Each row is a point on a landscape with many peaks, with its height.
From any point a climber takes the steepest step (rise divided by distance) to one of its 5 nearest points. It stops when none of these is higher. Distance is the straight distance between rows; heights are no part of it.
Feno: 13, -16, 30, 22, 19, -24, 18, -17, 17, -2, -35, -17, 29, -4, -15, 4, -5, 4, -2, -11  height 246
Satez: -3, 0, 5, -15, 36, -15, 6, -2, -5, 40, -10, -6, 28, 31, 4, -14, -18, -14, -32, -15  height 502
Muvi: 17, -14, 4, 31, -13, -15, 17, -17, 37, 15, -20, -16, -1, -39, -16, 8, -6, 21, 4, -28  height 223
simi: -32, -10, -1, -42, -16, 4, 3, -21, 11, 43, -4, -10, 28, 3, 4, 2, 28, -14, -7, 29  height 551
guv: 21, -25, -18, 23, 2, -8, 21, 9, -40, 19, 3, -4, -21, -20, 5, 22, -23, 50, -43, -42  height 456
rubog: -9, 15, -7, 29, -17, 6, -10, -6, 43, -28, -21, 18, -14, 27, -19, 23, 8, 29, -3, 2  height 621
Gabi: 30, -35, 34, 6, -45, -52, -4, -9, 30, 10, -5, 2, -12, -59, -2, -17, 13, 5, 13, -8  height 345
kuv: -5, -14, -3, -23, -21, -16, 7, -16, 26, -6, 4, 7, 25, 12, -19, 16, 43, -8, -12, 26  height 491
Zil: -20, 19, -25, -37, 25, -2, -49, 12, 12, 29, 23, 8, -12, 7, 30, -35, -22, 4, 30, 12  height 535
nemik: 15, 24, -32, 7, 24, 5, -23, 21, -17, 18, -1, 22, -37, 9, 31, -11, -70, 25, -7, -3  height 560
vopi: 16, -5, 11, 40, -12, -24, 15, -11, 30, 6, -24, 4, -35, 4, 4, 15, 2, 26, -21, -36  height 59
tukin: -54, 20, -8, -6, 21, 12, -1, 21, -30, -7, 38, 6, 15, -1, 12, 7, 41, -24, 21, 17  height 515
levek: 13, 7, 26, -27, 31, -2, -1, -14, -26, -16, -7, -11, -1, 13, 2, 14, 19, 34, -68, -22  height 161
vifa: 24, 27, 11, -18, -8, 30, -5, -8, 0, -7, -6, 5, 6, 39, 19, 5, -23, 12, -10, 6  height 126
Viz: 13, -32, 12, 23, 46, -12, 34, 10, -10, 3, -9, 4, 9, -28, -23, -26, -12, -19, -10, -21  height 111
bon: -3, -14, -17, 16, 4, 2, 45, 16, -5, 13, -8, -10, -6, -24, -7, -3, -24, 46, -33, -41  height 355
vame: -40, 5, 1, -44, -24, 9, -1, 2, 8, 32, 4, -2, 22, 13, 17, 4, 8, -25, 6, 32  height 544
sotiz: 11, 0, -19, -7, 30, 13, -30, 29, 7, 25, -15, 29, -26, 25, 9, -20, -43, 0, 4, 3  height 566
tazal: 0, -43, 28, 24, -5, -2, -2, -1, -30, 1, 25, 3, -30, -29, -16, 13, 14, 54, -38, -57  height 47
Dor: 22, -29, -3, 7, -9, -22, 16, -18, 15, 1, -19, -5, 10, -27, -14, -3, -18, -5, 9, 26  height 339
bas: -16, -3, -7, -33, 13, 27, -37, 4, 2, 28, 1, 18, 2, 27, 26, -35, -21, -12, 17, 9  height 545
Vitu: -24, 4, 3, -7, 22, 11, -18, 31, -31, -20, 26, -4, 25, 9, 11, -11, 12, -38, 11, -8  height 419
goga: -71, 30, -8, -17, 36, 8, -9, 24, -41, 4, 34, 0, 11, 2, 7, 2, 44, -13, 14, -6  height 520
petut: 18, -23, 14, -2, -17, -43, 11, -30, 1, -3, 2, -6, 18, 10, -36, 25, 51, -14, -29, 17  height 505
benik: 8, 19, -5, -4, -17, -1, -17, -17, 55, -29, -27, 13, -2, 5, -41, 17, 60, -1, -6, 26  height 65
Pega: -20, 46, -8, -41, 3, 14, -16, 4, -6, 29, 8, 14, 18, 12, 23, -21, -9, 17, -6, 12  height 441
zopib: 18, -4, 13, 3, -15, -32, 6, -27, 45, 2, -27, 1, 8, 20, -36, 13, 20, 12, -14, 3  height 301
bofol: 16, -35, 26, 3, -30, -1, -3, -5, -22, -24, 8, 3, -20, -41, -7, 8, -7, -6, 43, 39  height 372
Duf: -14, -2, 23, -43, 22, -25, 7, -1, 5, 57, 2, 5, 32, 1, 9, -7, 8, -25, -18, -12  height 482
kubu: 43, 8, 6, 42, -31, -31, 11, -14, 39, 10, 0, -15, -27, -52, 8, 1, 9, 8, 27, 3  height 340
buv: 11, -16, -33, 15, 16, 13, 57, 24, 30, 33, 4, -3, -16, -26, -3, -5, -22, 7, 12, 2  height 519
Lumo: -43, -16, -13, -35, 3, 16, -14, -16, 19, 49, 9, 2, 3, 9, 16, -17, 10, -44, 8, 17  height 574
vuna: 11, 24, 4, 38, -22, -6, -7, -33, 26, -13, -8, -2, -50, -56, -1, 0, 27, 15, 18, -8  height 307
sez: -15, -7, 8, 19, 29, 19, -27, 21, -10, -1, 6, 25, 7, 5, -3, -30, -43, -28, 23, 10  height 465
Livu: -21, -16, -15, -31, -21, 5, -29, -24, -26, 16, 19, -13, -11, -3, 22, 13, 5, -49, -8, 46  height 575
kesi: 19, -22, -21, 9, 20, -9, 31, 26, -7, 20, -4, 8, -23, 1, 12, -7, -53, 29, -8, -21  height 517
fosar: 9, 15, 5, 14, 3, 12, -17, 5, -11, -40, 2, 2, -4, 24, -8, 8, -7, 19, 0, -21  height 170
zoz: 32, -11, -11, 31, 5, -25, 14, -16, -36, 31, 8, 10, -22, 2, 17, 21, -47, 34, -25, -31  height 607
von: -7, -14, 3, 38, 24, 19, 4, 40, -32, -35, 14, -5, -2, 10, -7, -9, -10, -15, 44, -2  height 374
zume: 33, -34, 18, 24, 26, -6, 30, -1, 8, -3, -11, -39, 7, -60, -31, -21, 11, -3, -4, -24  height 201
lago: -14, -11, 3, 40, -39, 0, -6, -18, 12, 23, -3, 1, -47, -23, 1, 15, 16, 42, 1, -34  height 689
luzel: -24, 25, -23, -29, -7, 31, 17, 14, 40, 2, -6, 21, 14, -14, -6, 21, 46, 60, -21, 10  height 241
Nur: 3, 21, 6, 21, -10, 23, -3, 8, -9, -49, 0, -21, 10, 12, -4, 3, -2, 5, 18, -14  height 687
Buro: 10, 3, 36, -9, 41, -20, 11, 0, 4, -5, -1, 6, 29, -2, -23, 1, 43, -8, -41, -18  height 532
fipaf: 12, -12, 13, 25, -15, 16, 7, -13, 30, -12, -17, -10, -2, -14, -2, -4, 5, 1, 31, 0  height 253
vidig: 3, 7, 23, 3, 6, -2, -9, -3, -35, -48, 11, -23, 3, 0, -6, 14, 16, -41, 26, 6  height 433
Bigi: 30, -1, 32, 0, -44, 0, -20, -34, 2, -22, -4, -8, -5, -8, -20, 17, 12, -25, 29, 30  height 496
Benon: 10, -14, 8, 12, -4, 4, 6, -7, 14, 2, -15, 5, 15, 37, 9, -11, -18, -23, 21, 21  height 451
mugug: 11, -19, 2, -34, -42, -45, 1, -22, 13, -8, 2, 5, 6, 3, -24, 27, 42, -22, -20, 40  height 510
tebe: -55, -4, -13, -15, 30, -7, -14, -10, -61, -19, 34, -14, 0, -25, 30, 10, 44, -40, 10, 22  height 331
kiz: -20, 31, -14, 7, 24, -8, -34, 29, -28, -29, 16, -8, 5, 43, 29, -8, 14, -15, -3, -10  height 160
mov: 25, -16, 20, 26, -53, -33, -11, -11, 18, 13, -3, 15, -30, -53, -10, 3, 8, 11, 18, 20  height 356
gage: -4, -9, 11, -28, -35, -14, -17, -19, 13, 2, -4, 7, 10, 0, -19, 18, 8, -20, 0, 36  height 497
feli: 15, 14, 35, 6, 32, -3, 17, -15, -19, -1, -21, 10, -9, 13, -6, 15, -9, 23, -40, -43  height 158
dela: 10, -15, -36, 14, 5, 16, 58, 17, 20, 21, -12, -23, 6, -23, -7, -4, -28, 32, -5, -19  height 476
dutin: -10, 24, -17, -44, 1, 21, 20, 6, 12, 30, -4, 13, 21, 10, 7, 9, 11, 29, -42, 0  height 317
Telek: 1, -34, 9, -16, -32, 8, -21, -11, -46, -28, 15, -2, 14, 2, 3, -2, -7, -56, 21, 32  height 540
Mami: 9, -14, 18, 34, 24, -8, 16, 3, 10, 4, -23, -25, 11, -47, -14, -3, 14, 33, -16, -51  height 674
Vuf: -16, -8, -4, -21, 20, -16, 10, -6, 0, 39, -12, -5, 20, 32, 9, -8, 2, -20, -17, 17  height 516
panu: 7, 27, 9, 26, 10, 23, -27, 18, -20, -22, 1, 5, -11, 5, 5, -2, -15, 11, 20, -30  height 145
Gimo: -27, 3, -14, -17, -4, -28, -11, 4, -50, -23, 19, -19, -6, -6, 28, 23, 40, -60, -11, -7  height 268
faba: -37, -5, -10, -32, -6, 0, 11, -20, -41, -33, 29, -6, -2, -15, 22, 10, 57, -35, 15, 23  height 259
latag: 13, 15, -6, -3, -8, -11, -2, -14, 11, 11, -10, -9, 1, 33, 7, 22, -10, 27, -66, -15  height 141
kedu: 11, 27, -10, 14, 21, 29, -6, 17, -46, -28, 23, -5, -31, -2, 30, 2, -53, 19, 15, -17  height 48
Nafo: 23, -14, 23, 23, -40, -35, 0, -25, 18, -8, -8, 30, -13, -3, -28, 7, -4, -8, -2, 28  height 369
Dibi: 24, -20, 17, 22, -14, -16, 11, -14, 9, -12, -29, -15, -12, 16, 2, 8, -12, 48, -20, -40  height 38
vakun: 25, -16, 21, 25, -25, 2, 5, 19, -4, -46, 20, -16, -15, -40, -11, 3, 5, 10, 36, 5  height 351
tuzu: -22, 18, -17, -19, 3, 10, 2, 12, -25, -27, 25, -17, 15, -10, -22, 13, 58, -44, 21, 20  height 371
Nuvo: -32, 20, -16, -19, 4, 26, 3, 4, 37, -10, 2, 12, 19, -1, 10, 6, 37, 11, 4, 15  height 235
Fizu: -2, -19, 12, -34, -10, -41, 3, -29, 22, 4, -17, 11, 32, 24, -12, 8, 3, -36, -12, 19  height 466
Leti: -16, 29, 11, 7, 18, 11, -21, 15, -10, -55, 13, -20, 6, 16, -3, -17, -12, -10, 33, -18  height 247
Nov: 1, -27, -29, -1, 13, 9, -24, 24, 17, 31, 11, 29, -14, 21, -8, -29, -14, -31, 8, 10  height 558
galed: 16, -3, 11, 20, -13, -12, -8, -17, 46, -16, -17, -6, -33, -8, -6, -1, 6, 22, 30, -12  height 248
nem: 0, -3, -11, -36, -42, 11, 10, -3, 30, -11, 4, 26, 3, -18, -32, 19, 43, -20, -4, 38  height 384
keki: -11, -25, -25, 7, 14, 25, 41, 52, 17, 20, -2, 24, -9, -10, -19, -23, -39, -17, 36, 48  height 495
kefep: 35, 9, 18, -7, -26, -23, -13, -11, 36, -7, -18, 22, -7, 6, -18, 18, 16, -9, 5, 25  height 420
tepaf: -8, -32, -8, 22, 7, 9, -7, 16, -46, -27, 6, 10, -10, -10, 12, -11, -28, -56, 34, 15  height 479
Kasip: 0, 26, 16, 27, -1, 14, 1, -10, 19, -15, -14, -7, -4, -3, 2, -10, -11, 12, 16, -16  height 149
kitob: 28, -21, 16, 1, -28, -14, -11, -16, 20, -12, -29, -7, 25, 3, -16, -9, -21, -10, 17, 29  height 375
zeruk: -1, 13, -6, -15, -47, 6, -18, -17, -20, -32, 15, -11, -9, -7, -3, 28, 49, -25, -6, 36  height 214
guz: -5, -28, -27, -25, -15, -10, -15, -6, -10, 38, -9, 5, 12, 4, 19, 5, 18, -52, -8, 25  height 568
Dol: 12, -5, 21, 28, -32, 1, 5, 5, 23, 0, 11, -16, -12, -63, -14, -5, 6, 1, 34, -4  height 310
zurif: 22, -23, 3, 27, 0, -20, 21, 10, 33, 6, -3, -30, 19, -11, -12, -3, -3, 5, 4, -19  height 215
pebu: 7, -17, -28, 11, 2, -5, 47, 32, 8, 42, 0, 9, -20, -8, 10, -12, -49, 22, 3, -14  height 530
vasi: 3, -29, 4, 19, 5, -4, 6, 27, -50, -41, 21, -12, -8, -31, 2, -16, -8, -45, 42, 13  height 452
detek: 1, 3, 6, -6, 3, -19, 14, -14, 30, 3, -27, 0, 9, 34, -6, 10, 16, 30, -36, -24  height 180
Rator: -14, 12, 20, 9, 8, 35, -15, -16, 12, -29, 11, 3, 16, 17, -12, -16, -2, 6, -3, 20  height 243
memuf: -7, -8, 47, 26, 35, -13, 11, -11, 12, -16, -29, -7, 1, -18, -31, -12, 17, 29, -27, -48  height 224
kozit: 34, 2, -27, -3, 0, -27, -9, -12, -31, 17, 1, 8, -9, 22, 33, -1, -45, 24, -23, -21  height 483
guf: -7, 2, -26, 29, 22, 25, 14, 45, -1, 21, 12, 2, -20, -6, 7, -10, -44, 18, 24, 2  height 524
vizeg: 4, -6, 14, -14, -24, -7, -39, -2, -32, -30, 18, -11, 11, 14, -5, 19, -6, -45, 18, 39  height 528
talep: -2, 31, 26, -1, -16, 26, -9, -8, 19, -21, -9, -4, 22, 4, -12, 11, 11, 3, 26, 14  height 144
Maguk: 15, 7, 2, 17, -12, 20, -1, -4, 9, 1, -12, -10, 1, 11, -8, -4, -50, -8, 41, 24  height 427
Pil: 4, 36, 4, -7, -21, 16, -18, -15, 35, -4, -17, 3, -19, 46, -17, 13, 15, 21, -12, -7  height 193
biko: -26, 53, -4, -19, 2, 39, -7, 5, 3, -9, 16, -1, 22, 14, 8, 5, 28, 22, 8, 27  height 360
sizig: 1, -9, -7, 27, -7, 30, 19, 4, 6, -9, -2, -21, -8, -5, 5, 6, -24, 47, 13, -19  height 292
Vik: -37, -12, -37, -34, 7, -1, -17, -4, -51, -3, 8, -17, -23, -38, 32, 12, 25, -56, -2, 17  height 296
rov: 19, -22, 4, -9, -38, -1, -21, -29, -28, -29, 24, 3, 9, 1, -9, 5, 3, -28, 1, 43  height 549
kiguf: -31, 49, 20, -25, 28, 11, -27, 34, -33, -6, 23, 2, 9, 26, 21, -11, -4, -16, 21, -7  height 440
fulud: -16, -18, -40, -32, 10, 4, -40, 2, 21, 57, 27, 31, -15, 15, 17, -16, -9, -21, 10, -4  height 547
lovi: 12, -21, 13, 30, 13, -14, 10, -6, 7, 7, -3, -9, -12, 31, -22, -3, -34, 29, -14, -52  height 112
Fer: 18, -5, 3, -27, -63, -9, -18, -31, 0, -18, -3, 0, 9, -12, -23, 18, 13, -20, 2, 50  height 529
zar: 3, 27, 20, 29, -18, 31, -7, -7, 23, -52, -3, 6, -16, 16, -9, 14, 29, 27, 27, -22  height 254
Mezo: -4, -5, -4, -1, -9, 10, -18, 4, 9, 18, 1, 18, 24, 33, -2, -9, -16, -16, 9, 4  height 518
Gul: 46, -24, 15, 40, -7, -37, 24, -9, 43, 23, -16, -10, 2, -40, -22, -13, 22, 20, -6, -12  height 146
mar: 1, -28, 23, 23, 33, 8, 54, 9, 7, 0, -25, -32, -1, -51, -49, -9, 10, 3, -1, -43  height 41
Lifar: 10, 15, -28, -10, 31, 2, -14, 18, -15, 23, 3, 22, -14, 17, 17, -25, -64, 21, -21, 1  height 573
kov: 8, 33, 17, 7, -14, 24, -24, -15, 26, -32, -6, 11, -24, 1, -18, 4, 33, -3, 11, 22  height 139
Naso: -19, 6, -13, -47, -40, 23, 10, -9, -32, -5, 17, -4, 10, -25, 3, 26, 47, -26, 4, 38  height 252
Segid: 12, 32, -12, -19, 11, -4, 13, -9, 12, 10, -3, 14, 6, 39, 1, 12, 27, 27, -53, -6  height 616
vonog: -4, -14, 0, -16, -28, 2, -20, -30, -18, 8, -4, -2, 13, 24, 5, -5, -12, -36, 8, 28  height 563
rego: -5, -26, -19, 2, -2, 2, -23, 11, -11, 12, -8, 17, -2, -11, 5, -14, -45, -54, 19, 33  height 457
Fif: 23, -11, -26, 28, 11, -28, 42, 26, 18, 11, -22, -2, 5, -14, -7, -18, -35, -1, 15, 8  height 606
regid: -20, 46, -29, -37, 20, -11, -3, -12, -2, 54, 14, 6, -29, -14, 32, 2, -4, 18, -6, 7  height 509
pifi: 0, -7, 4, 27, -43, 4, -2, -15, 23, -6, -17, -5, -31, 5, 11, 14, -34, 52, -7, -27  height 685
Gimin: -25, 20, -3, -28, 18, -14, -9, 0, -7, 52, 7, 10, 16, 23, 37, -33, 2, 6, -9, -14  height 504
duzez: -43, 16, -19, -25, 22, 30, -48, 8, -11, 21, 18, 1, -1, -17, 19, -9, 7, -37, 23, 20  height 613
zufi: 20, -15, -13, 29, 6, -20, 35, 13, 26, -15, -5, -21, -9, -57, -28, -18, 21, 18, -31, -41  height 219
vebo: -20, -8, -18, -48, 11, -4, -20, 9, 6, 24, 8, 18, 3, 11, 18, -43, -4, -17, -17, -2  height 533
negin: 3, 2, -4, -4, 3, 7, -11, -15, 18, 7, -25, -3, 10, 24, 10, 3, -34, 17, 0, 1  height 358
filir: -19, 1, 4, -26, -10, -5, -1, -1, -50, -35, 21, -19, -1, -11, 4, 10, 36, -61, -13, 0  height 344
gure: -34, 30, -15, -29, -6, 24, 19, 9, 25, -1, 11, 5, 10, -2, -6, 34, 20, 39, -4, 18  height 318
Nis: 16, -9, -10, 9, -24, 22, 37, 16, -17, 9, 20, -1, -5, -42, -7, 5, -31, -5, 21, 23  height 426
sasid: 18, -32, 2, 37, 1, 0, 25, 7, 5, 14, -36, -25, -15, -31, 0, -4, -9, 40, -21, -45  height 192
tuda: 1, 15, -25, -21, -13, 8, 19, -11, 65, 9, -19, 26, 19, 17, -25, 0, 50, 11, -23, 15  height 148
fabo: -30, 52, 4, -29, 12, 27, 18, 28, 5, -21, 16, -6, 7, 9, -7, 9, 55, 12, -5, 3  height 251
rubo: 22, -32, 2, -8, 2, -20, 7, 9, 4, 21, -8, -2, 33, 15, 1, -20, -36, -34, 14, -8  height 500
tabi: 9, -31, 4, -19, 23, -19, -11, 14, -4, 33, 1, 13, 26, 11, -1, -25, -35, -25, -12, 7  height 531
pov: -12, 15, 12, -12, 11, 21, -32, 8, -16, -31, 10, -10, 13, 35, -4, -15, -3, -26, 43, 14  height 458
Kepo: -50, 28, -10, -38, 22, 23, -24, 9, -20, 9, 37, 4, 10, 3, 20, -20, 10, -14, 14, 9  height 580
fut: 17, -19, 31, 42, -28, -6, 0, -13, 28, -12, -8, 1, -10, -41, -12, 2, -4, 0, 22, 5  height 332
zedir: -32, -25, -14, -42, -3, 11, -41, -20, -6, 44, 17, -4, -17, -17, 27, -16, 11, -37, 4, 16  height 591
Puve: -18, 32, 3, -29, 7, 22, -1, -4, 4, -22, 31, 4, 17, -4, -24, 13, 49, -14, 16, 33  height 238
nemi: 7, 8, 15, 37, -8, 14, 10, -2, 7, -46, 8, -22, -2, -21, 0, -10, -6, 3, 42, -11  height 579
doda: 14, -12, 6, 35, 13, -24, 37, 0, 11, -3, -32, -16, 2, -17, -16, -7, -16, 19, -10, -29  height 143
zun: 12, -22, 26, -16, 31, -17, 4, -5, -5, 0, 1, 1, 26, 23, 0, -5, 15, -20, -22, -13  height 593
Darol: 8, 2, 7, 2, -11, -6, -2, -7, 31, 17, -11, -11, 28, 24, 14, -4, 1, -6, -17, 0  height 410
venu: 19, -8, 9, 25, -18, -16, 19, 24, -32, -50, 20, -10, -8, -24, -11, -5, 2, -24, 36, 5  height 373
movaz: 18, -6, 3, 15, -3, -8, 22, 6, 36, 1, -19, -3, -3, 38, -1, 1, -20, 28, -20, -22  height 21
seb: 16, 5, 34, 13, 25, -27, 18, -11, 1, 6, -11, -5, 3, 17, -7, 8, 4, 38, -30, -47  height 116
Pek: 13, 10, 18, 12, -2, -5, -9, -13, 46, -13, -29, -8, 5, 17, -20, 2, 12, 12, 5, 16  height 230
Tup: 3, 7, -15, 17, 21, 24, 9, 12, -7, 6, 0, 8, 7, -8, 2, -8, -42, 7, 23, 9  height 499
mipa: -2, -47, -11, -21, 31, -16, -8, 10, -5, 41, -14, 16, 13, 3, 2, -19, -28, -50, -10, -6  height 536
kol: 23, 5, 1, -17, 40, -8, -4, -3, -31, 12, -2, -2, -10, 31, 10, 24, 1, 31, -64, -39  height 258
Kopig: -10, 15, 3, 30, 30, 17, -1, 31, -36, -29, 17, -19, 4, 5, 10, -25, -13, -7, 43, -21  height 273
nutev: 8, 31, -23, -24, 24, -36, -16, 6, -22, 47, 6, -8, -15, 8, 29, -10, -33, 3, -33, -10  height 546
vuz: -4, 30, 1, 19, 11, 19, -32, 11, -13, -14, -8, -6, 25, 30, -5, -9, -7, -9, 15, 10  height 357
Seduv: -40, 38, 0, -16, 11, 34, -19, 18, -12, -4, 24, -1, 21, 27, 9, -8, 21, -14, 16, 13  height 498
Puser: 10, 7, 15, 1, -11, -19, -20, -4, -72, -45, 19, -14, -13, -11, 18, 3, 4, -31, -9, 19  height 354
tenif: 2, 28, -25, -21, -11, 25, 16, -6, 40, -10, -7, 14, -6, 15, -24, 18, 42, 31, -34, -10  height 134
moda: -8, 25, -6, -25, 4, -15, -7, -6, 21, 39, 4, 0, 10, 24, 9, -10, -10, 22, -27, 1  height 392
burod: 11, 24, -11, 2, 13, 35, -18, 3, -19, -18, -12, 24, -11, 15, 26, -20, -36, 15, 10, -8  height 92
Toz: -63, -12, -21, -32, 12, -16, 4, 15, -43, 5, 32, -13, 3, 2, 11, 16, 56, -36, -2, -5  height 409
sisav: -1, 10, -8, 26, -10, 16, -17, -8, -18, -6, -5, 8, -13, 14, 18, 15, -49, 35, -8, -28  height 177
sovud: 0, -32, -13, 45, -22, 5, 25, 5, 4, 9, -2, -15, -17, -5, 20, 8, -8, 55, -17, -45  height 191
nadob: 12, -4, 14, 13, 41, -22, 3, 7, 2, 17, -14, 16, 20, 16, 3, -10, -25, 9, -24, -38  height 359
rok: -11, -3, 6, -11, -3, 22, -19, -19, -39, 2, 12, -8, 10, 12, 1, -21, -9, -45, 20, 34  height 541
numes: 8, -26, 12, 31, -20, -17, 13, -17, -18, -7, 0, -6, -37, 4, -15, 21, 4, 52, -26, -53  height 87
tani: 14, -15, 8, 22, -16, -15, -5, -24, 5, -7, -29, 1, -33, 18, 8, 1, 3, 66, -16, -32  height 168
podal: 31, 6, 7, -17, -46, -18, -25, -13, 15, -10, -2, 33, -18, -6, -15, 20, 37, -10, 6, 45  height 489
gub: 0, 3, -6, 25, -28, 3, 9, -31, 24, -17, -30, -3, 3, -1, 14, 7, -19, 22, 6, -2  height 121
godo: 1, 44, 1, -5, -10, 33, -7, 15, 31, -37, -7, 4, 9, 12, -9, 13, 35, 19, 0, 9  height 227
Vuneg: 12, 21, -16, -11, 19, -19, -5, 18, 3, 28, -8, 24, -8, 22, 21, -7, -49, 17, -23, -1  height 595
tem: -21, -24, -23, -13, 2, -6, -27, -28, 0, 18, 14, 3, 2, 10, 27, -6, -4, -39, -6, 31  height 576
gumi: -3, 33, -4, -23, 20, -35, 26, -13, -28, 42, 4, 5, -2, 4, 26, 13, 14, 28, -54, -18  height 202
fet: 8, 2, 24, 11, 21, -18, 17, -2, -17, -5, -3, -2, -18, 14, -21, 20, 28, 36, -65, -64  height 82
Keli: 3, 38, -16, -30, 11, 3, -16, -1, -2, 18, 4, 3, 5, 31, 21, 11, -9, 24, -29, 13  height 281
seza: -7, -19, -18, 20, 13, 26, 20, 22, -22, -11, 37, -9, -9, -44, -15, 15, -15, -18, 45, 28  height 471
tise: 21, -17, 21, 31, -12, -37, 26, -2, 13, 8, -18, 3, 9, -6, -18, 4, -3, 0, 5, -1  height 306
ved: -31, 25, -8, -47, 10, 13, 24, -4, 11, 37, 4, 21, 25, 8, 25, 4, 16, 22, -1, 19  height 444
dodop: 15, -27, 14, 19, -35, 9, 15, 8, -22, -22, 25, -2, -20, -53, -10, 9, -7, 4, 42, 27  height 386
badet: 6, -3, -15, 20, 0, 52, 19, 13, 3, -9, 13, -9, -4, -18, -6, -8, -33, 3, 37, -3  height 578
lop: -10, -17, -17, -10, 31, 3, -9, 15, 2, 29, -13, 30, -1, 29, 7, -23, -41, -32, 2, 6  height 556
muso: -15, -10, -20, 37, 14, 39, 22, 33, 3, 1, -2, 9, 2, -25, 7, -6, -33, 8, 42, 11  height 512
Silup: 10, 20, 15, 17, -14, -12, -4, 6, -2, -45, 7, -6, 21, -2, -11, -3, 24, -7, 44, 3  height 272
Bulet: -9, 21, 4, -32, 29, -4, 20, -10, 2, -3, -19, 3, 13, 2, 3, 14, 35, 47, -49, -32  height 245
bem: -18, -21, 1, 5, 13, 11, -12, 20, -40, -24, 24, -7, 9, -12, 3, -4, 0, -56, 15, 19  height 511
Rideb: 29, -5, -5, -6, 21, -12, -3, 9, -20, 12, -21, 8, 0, 38, 27, 10, -40, 16, -36, -39  height 690

Call two points neighbours if one is among the 5 nearest of the other. Go from one point of each pair to the other, from neighbour to neighbour, staying as high as possible. Name the lowest point that can't be avoided.
lago and Mami | memuf
Fif and Rideb | kesi
Segid and duzez | dutin
rubog and badet | zar
badet and Fif | guf
duzez and Rideb | fulud
